Each row is a point on a landscape with many peaks, with its height.
From any point a climber takes the steepest step (rise divided by distance) to one of its 2 nearest points. It stops when none of these is higher. Distance is the straight distance between rows; heights are no part of it.
j774 (h 435): [ -8 -29  16  53 -30 -28  17  27  16 -22  13   3  15 -10  38   6 -16  25
  -6   4]
j58 (h 332): [-13 -24   1 -35  17  -9 -15 -36 -21  26   9   5 -17  61 -41 -12   2 -12
  -1 -43]
j660 (h 100): [  6  29  21 -27   0  -1  -1 -10 -75  15 -28  12 -21  29 -32 -28  44   7
  17 -31]
j785 (h 561): [ -3  22 -48  -1  11  49  -6  -3  14 -18  -3 -37   1 -10   3  18  26 -86
   5  25]
j831 (h 240): [-34  19  -7 -50 -16   7 -16  34 -17  24 -22  -9 -15 -23 -16  -3  25 -28
  18  16]
j461 (h 323): [-10 -31   6 -26 -22 -12 -17 -48  13  15  28  -8   2  65 -33   5   1 -15
 -29 -16]
j914 (h 462): [ -9   1  -7   6 -25  30   7   4  -8 -29  -4 -43  16  35 -12  -2  53 -69
  -9  -3]
j571 (h 26): [ -2   8  -5  26  29  11  30  37 -17 -34  23  10 -26  18  12   5   3 -12
  31 -22]
j653 (h 139): [ -5  14   2 -11 -14   0   5  26   2  38  -8  41  18 -28  28  15 -22  18
  17  27]
j456 (h 467): [-31 -10  17  14 -40  30 -28   0  13   2   5   5  -7  12   7   5 -14  18
   0  11]
j925 (h 541): [ 38  -8   1  87  -1 -16   4 -24 -18  32  28  27 -16 -36  34 -22 -57  37
   6  -4]
j411 (h 277): [ 11 -14  -5 -38  -8 -18  11 -14  49   2  25  -9  16  -1 -12  54   5 -29
 -49  12]
j450 (h 362): [-21 -11  -8 -40 -26  22 -32  -2  34  29  17  -8  10  53 -52   2   8 -73
 -16  -2]
j258 (h 264): [ 34  45  10 -28  -4 -13 -12   6   8 -20 -27  -5  -3 -26  -4  33   0  -5
 -46  11]
j481 (h 392): [-19 -32 -25 -26   0   2  11  10  32  13  11 -11  56  36  -4 -20   6 -51
  11   6]
j759 (h 489): [  1  11   2   2 -18   4   2 -16 -36 -24 -23 -23  28  47  -4 -38  52 -28
  -3 -10]
j371 (h 151): [ 15 -14 -13 -16  43  39  38 -11   3   3  -2  -5  33  -3   9   4   0 -16
 -22   4]
j381 (h 16): [ -5 -38  -4   1  39   3  37  34  -9 -18  22  -4  -8  21 -10  11   0 -24
   8 -39]
j794 (h 422): [  1   9  17  18 -40   0 -28  -4  29 -35  16  -3 -21  11  -2  35 -19   8
 -38   5]
j480 (h 412): [-31  -3 -25   1 -17 -26 -23   8  53 -11  27 -12 -30 -20   8  39 -27 -15
   0  26]
j285 (h 480): [  9 -44  -3  34 -20 -35  17  26  29 -16  18  -6  54   6  24  -7 -29  -1
  -2  -4]
j301 (h 419): [ 13  36  -8  14  -9   0  15  19  -2 -56   5 -20  -2  23   7  21  40 -50
 -11   0]
j423 (h 288): [ 53 -33  43  61   5 -18   4 -22 -13  22  -4   6  15 -20 -11 -32 -57  42
 -45 -30]
j469 (h 377): [ -9 -31 -13 -31 -22  12  -7   4  53  40  20   1  48  30 -24   7 -20 -44
 -15  10]
j886 (h 138): [  5  28  -5  23  40  12  24  23  12 -35 -13   3 -22 -45  33  24  13   8
   3  15]
j21 (h 406): [ 37  47 -15 -17  19  21  -6 -37   0  14  13  22 -10  -3   2  33 -30  -3
 -23  13]
j935 (h 130): [-11 -21 -16  -3   0  22  -5   1  12  46  12  24  18 -15  21   7 -46   3
  16  21]
j635 (h 468): [ 15  50 -26  10  10  37  -6   7  32 -37 -27 -11  -2 -18  24  39  16 -52
 -17  35]
j112 (h 117): [-11   2 -26 -26  10 -15 -15 -26 -20  44   9  20 -13  -8  -8 -17 -21  30
  50   3]
j844 (h 243): [ 17  20   1  15   7 -51  -4  29  42 -28 -22  15 -35 -36  19  62 -18   3
 -29  14]
j548 (h 265): [-13   0  -1 -26  36  11   7  18 -22   7 -19   1 -24 -46  -7  -1  13  27
  25  -5]
j250 (h 247): [ -3 -48  -5   3  -5 -17  25  13  54 -14  38 -13  18   6  -1  41   1 -20
 -31  -4]
j86 (h 385): [ 41  47  27  50  24 -36  21   4   6 -10 -11  32 -31 -52  26  20 -17  51
 -11  17]
j636 (h 79): [-14  12  -5   3  -2  47  -8  17 -15   0 -32  -3  19  -8  14 -31  17   1
  30  17]
j566 (h 461): [  1  37 -27 -25   2  32 -33 -25  29   0  22  -3 -31   0 -12  44 -19 -44
 -17  23]
j334 (h 78): [-22  -3 -33 -25  26   9 -15 -19 -24  -8 -14 -44 -14  -5 -20 -31  27 -18
  28  -6]
j392 (h 103): [  1  37  10 -30 -19 -21 -15 -33 -61  11 -35   2   8  24 -15 -50  54  23
  27  -5]
j556 (h 263): [-57 -28  11  -7 -13  -4  12  10   1  14  35   8 -34  20   6  13  26  -2
  16  -2]
j810 (h 587): [ 34  46   1  -8  20  47 -23   2 -53  -5 -34 -19 -23  -1 -38 -16   4 -29
   2 -24]
j52 (h 349): [-19   0  -6 -37   0  31   4  17  -7  26  16   2 -16  37 -30  20  16 -81
  -4 -12]
j988 (h 69): [  0  35 -21  11  -3  32 -27  -8  10  -4 -14   4   4 -33  18 -14 -22  24
  29  31]
j418 (h 225): [-55 -43 -17  -9 -25 -51 -19 -14  17   9  11 -23   1   2   6 -29   9  26
  26  16]
j905 (h 445): [ 11 -38   0  49 -17 -13  -8  -8  10   5  -5   1  54  16  23 -44 -37  22
   7  -3]
j948 (h 313): [ 60 -14  23  41  25 -21  19 -15  -2  -5   7   2  35  15 -13 -30 -51  27
 -23 -34]
j603 (h 305): [-28 -17 -11 -53 -12 -31   3 -24  22  13  23 -17   9  16 -18   5  16 -23
 -19  13]
j724 (h 254): [-18 -72  14  56 -40 -21 -26 -17 -13  45  -5   5  -1 -17  19 -31 -29  42
   2 -15]
j541 (h 123): [-11 -18 -16  20 -12   9 -14 -24  -9  64  22  40  -9 -16  18 -12 -37  34
  46   6]
j191 (h 497): [ 15 -11 -10 -24 -26  12 -25 -20  41 -29  -7 -48  41  16 -32   3  15 -27
 -43   0]
j407 (h 287): [ 14 -11  11  27  32 -25  24  40 -19  -6 -11  10   4 -31  11 -17 -23  36
  30 -21]
j374 (h 375): [ 47  21 -13  11  -2 -26   7  -3  14 -65  20 -30  23  38 -15  -2   8 -29
 -15 -20]
j62 (h 86): [-21  -1 -18  -3  14  24   6 -28 -19   2  -7  -7  14   8  17 -39  34  13
  36  11]
j721 (h 217): [ 40  23  10 -15  10  -6  16  23  40   0 -32  28  23 -25  12  55 -14 -18
 -54  16]
j96 (h 306): [-10   9  31  12  -7   2  31 -17 -16 -23  22   6 -21   6  20  12  40  29
 -15   9]
j124 (h 275): [ -2 -26   8  32  -6 -26   9  24 -29  24  -7  32   4 -23  15 -33 -14  56
  54 -17]
j358 (h 353): [ 43  -8   7   2   8 -35  16  10   3 -38  22  -8  22  40 -25   0 -12  -7
 -16 -45]
j970 (h 238): [-34 -87   2   4 -13 -33 -10 -33  20  23   5 -22  14   8  -1 -20 -10  24
 -10 -10]
j431 (h 176): [ 15  -1   0   0  31  15  31  31  29 -13 -12   7  16 -28  24  39  -3 -20
 -22  11]
j206 (h 395): [-11 -45   7 -33 -21  -8 -40  14  26  12 -16 -19  12  23 -53  -5 -30  -9
 -16 -29]
j957 (h 236): [ 18  11  28 -22 -11 -11   2  -9  -2   3 -18  -2  13 -24   2   0  -2  38
 -36  14]
j98 (h 407): [-18 -39  -7  -2  15  23 -36  11   6   9  -4 -10 -20   9 -33  -8 -44   2
   9 -31]
j46 (h 118): [ 13 -23   0 -21  23  -5  19 -67  -9   1   0 -19  37  17  -4 -23  11  25
 -28   1]
j113 (h 329): [ 20  42  23  18  42  31   9 -12 -21   8   7  38 -54 -41  -4  19  -8  44
  10  -9]
j505 (h 423): [-12 -28   2  19 -16 -34  11 -16  -9  18  10  24  36  46  24 -37  -5  26
  30  -4]
j485 (h 339): [-12  -9  12 -32  -1  19 -10   8 -26  23  -5  13 -13  58 -43  -4   9 -41
   1 -41]
j268 (h 212): [-33 -28 -12   3 -12 -23 -12   8  12   6   0 -18  -2 -37  18 -15  -7  34
  23  16]
j331 (h 376): [ 14  55  -8   0 -14   1  -8   0 -23 -28  -2  -6 -18   4   5  -3  24 -15
   9  10]
j826 (h 511): [  9  -1  26  -3 -22   8 -14   9 -14 -28 -30 -11  25  50 -28 -30  10  -8
 -15 -30]
j816 (h 224): [ -9 -95  -4  14   7 -10  14   5  29   8  17 -26  18  -4  -8   6 -18   1
 -22 -27]
j829 (h 267): [ 19 -57  38  45 -22 -19 -19 -29 -26  46 -14  15   1 -12  -1 -31 -37  52
 -32 -30]
j259 (h 134): [ 31 -12   2 -19  34  -1  40 -41  11  -3  14  -9  35  -8   6  16   7   7
 -51   8]
j658 (h 318): [ 44  57  24  20  18 -21   0  18  12 -22 -27  26 -17 -31   8  31 -27  23
 -26   8]
j745 (h 156): [ -1  45  -1   4 -29 -20  -6  30  15  -6  -9  35  -6 -30  40  23  -3  22
  12  37]
j36 (h 218): [-29  28 -21 -25   8   1  12 -17  10   8  30  11 -36 -21  28  39  27  -8
   7  37]
j742 (h 441): [-24 -12  18   0 -20  21 -31 -13  -4  26   6  19 -43 -21  -6  20 -19  43
  -2   9]
j216 (h 309): [ 39  15  28  17  55 -27  42  15 -25  -8 -10   1  -6 -28  -8 -24 -14  45
   1 -28]
j264 (h 189): [ -7  20   1   4 -22 -42   1  31  38   4 -10  38 -21 -31  38  60 -11   3
 -14  34]
j109 (h 54): [ 12   8 -20  30  13   5 -13 -24   8 -31  15 -14  -4  -8   9 -13 -33  23
  11   8]
j163 (h 281): [-32 -11  28 -18 -14  21  22   9 -19 -14   6  -4 -20  26  -1  19  52 -12
 -17  -4]
j801 (h 485): [-49   6 -33 -20 -17  26 -30   9  23  13   9 -24   0  14  -6 -21  11 -60
  35  31]
j640 (h 475): [ 27  19  20  77 -12 -11   0   1  -2   3  18  32 -23 -29  32   4 -37  43
   2   5]
j83 (h 94): [-22  21 -14  11  -5  20  28 -24 -25   3  17  24   0  -1  33 -19  54  28
  50  27]
j224 (h 108): [  0   0  30 -37   3 -13  15 -40 -41  13 -27  -1  22  14  -7 -35  46  41
 -13  -3]
j459 (h 208): [  2  58 -22  -5  -6  -3  10  46 -27  -6 -21  -3 -24 -10   8  32  40 -82
  17  15]
j233 (h 110): [-17  18  -9  22  19  18  30  17   1 -12   9  18 -16 -34  42  12  28  23
  42  23]
j950 (h 563): [ 43  27  -9 -29  35  20 -13  -1 -31   0 -17  -4  -6   2 -39  -5 -26 -21
  -2 -28]
j973 (h 363): [ 15  26 -11  16  29  21  11 -22  -5  19  25  36 -34 -20  19  29 -33  21
  13  13]
j779 (h 528): [  8 -15 -15  12 -18  34 -26  -6  35 -34   9 -30  27  42 -28  -3  -5 -34
 -12 -18]
j909 (h 250): [ -3  32  -2 -53   6  -4  14  29 -27  17 -32   2  -2 -39   2   4  33  -1
  14  15]
j498 (h 255): [  9  21  35  -6 -28   0   1  -8 -20  22 -26  29  18 -35  12 -21  14  71
  -2  22]
j92 (h 514): [-20  34 -50 -27  -6  20 -27 -10  21   9  17 -31 -14  -4 -10   9  11 -78
  10  38]
j659 (h 495): [-33 -22  12  15 -43  40 -24  11  32 -14   1  -9  16  42  -3  -3   5 -21
 -11   4]
j683 (h 334): [ 46   8  18   6  31 -22  26  -2 -18 -14  10   7   9  13 -12  -4 -21  16
 -19 -28]
j226 (h 388): [ -7  12  17  33 -31 -10   3  41  13 -54  -7 -11  12   7  21  -7   6  13
   8   5]
j560 (h 460): [-47  -5 -23 -11 -23  -3 -38  25  37  -6  18 -22 -18   3 -13   1 -16 -29
  24  13]
j291 (h 284): [ 23  29  18  -9  43   6  17  11 -41 -23 -26 -17 -19 -28 -15 -20  28  22
   4 -17]
j265 (h 421): [-18 -55   8   8   1  20 -34 -19   0  45   5   4 -31 -13 -16   4 -46  29
  -7 -14]
j834 (h 244): [-43  -8  -7 -30  12  10  12  13   3  18  29   8 -55 -15   1  38   9 -13
   7  10]
j663 (h 408): [-25 -38  -9  -5  -1 -30  17  -2   3   6  -2   0  47  63   7 -38  22 -14
  27 -12]
j468 (h 542): [ 28   6  -8 -40  36  -3  -2  -9 -39  10 -35  -9  29  25 -31 -36  -2 -18
   5 -36]
j613 (h 230): [-18  37   0 -43 -35  -9 -11  53 -13  16 -16  -3 -11   1 -16  22  27 -70
  -3  13]
j599 (h 342): [ 16  51  14  24  -1  -6  15 -12 -23 -57   3 -16 -25  -2  17  -4  51  22
  -2   9]
j530 (h 39): [ 12  25 -21  41  39  30   4   5  -6 -46   8 -15 -21  -1   5 -17  -8  -2
  35  -9]
j557 (h 266): [-11  -1  25 -15 -16 -15   7  10 -34  35 -18  42   2 -25  -1 -23  20  63
  43  -6]
j447 (h 190): [-17 -37  -3  21   9 -18   7  -5   8   8   7  -8 -20 -67  32  13  -8  50
  -2  17]
j116 (h 527): [ 25 -10  28  -5  27   8  -3  -9 -28  -8 -41  -6  35  47 -29 -45   2   2
 -12 -41]

For each start below, name the point where the climber stops.
j250 | j285
j450 | j285
j530 | j258
j935 | j925
j660 | j258
j392 | j258
j548 | j810
j206 | j779
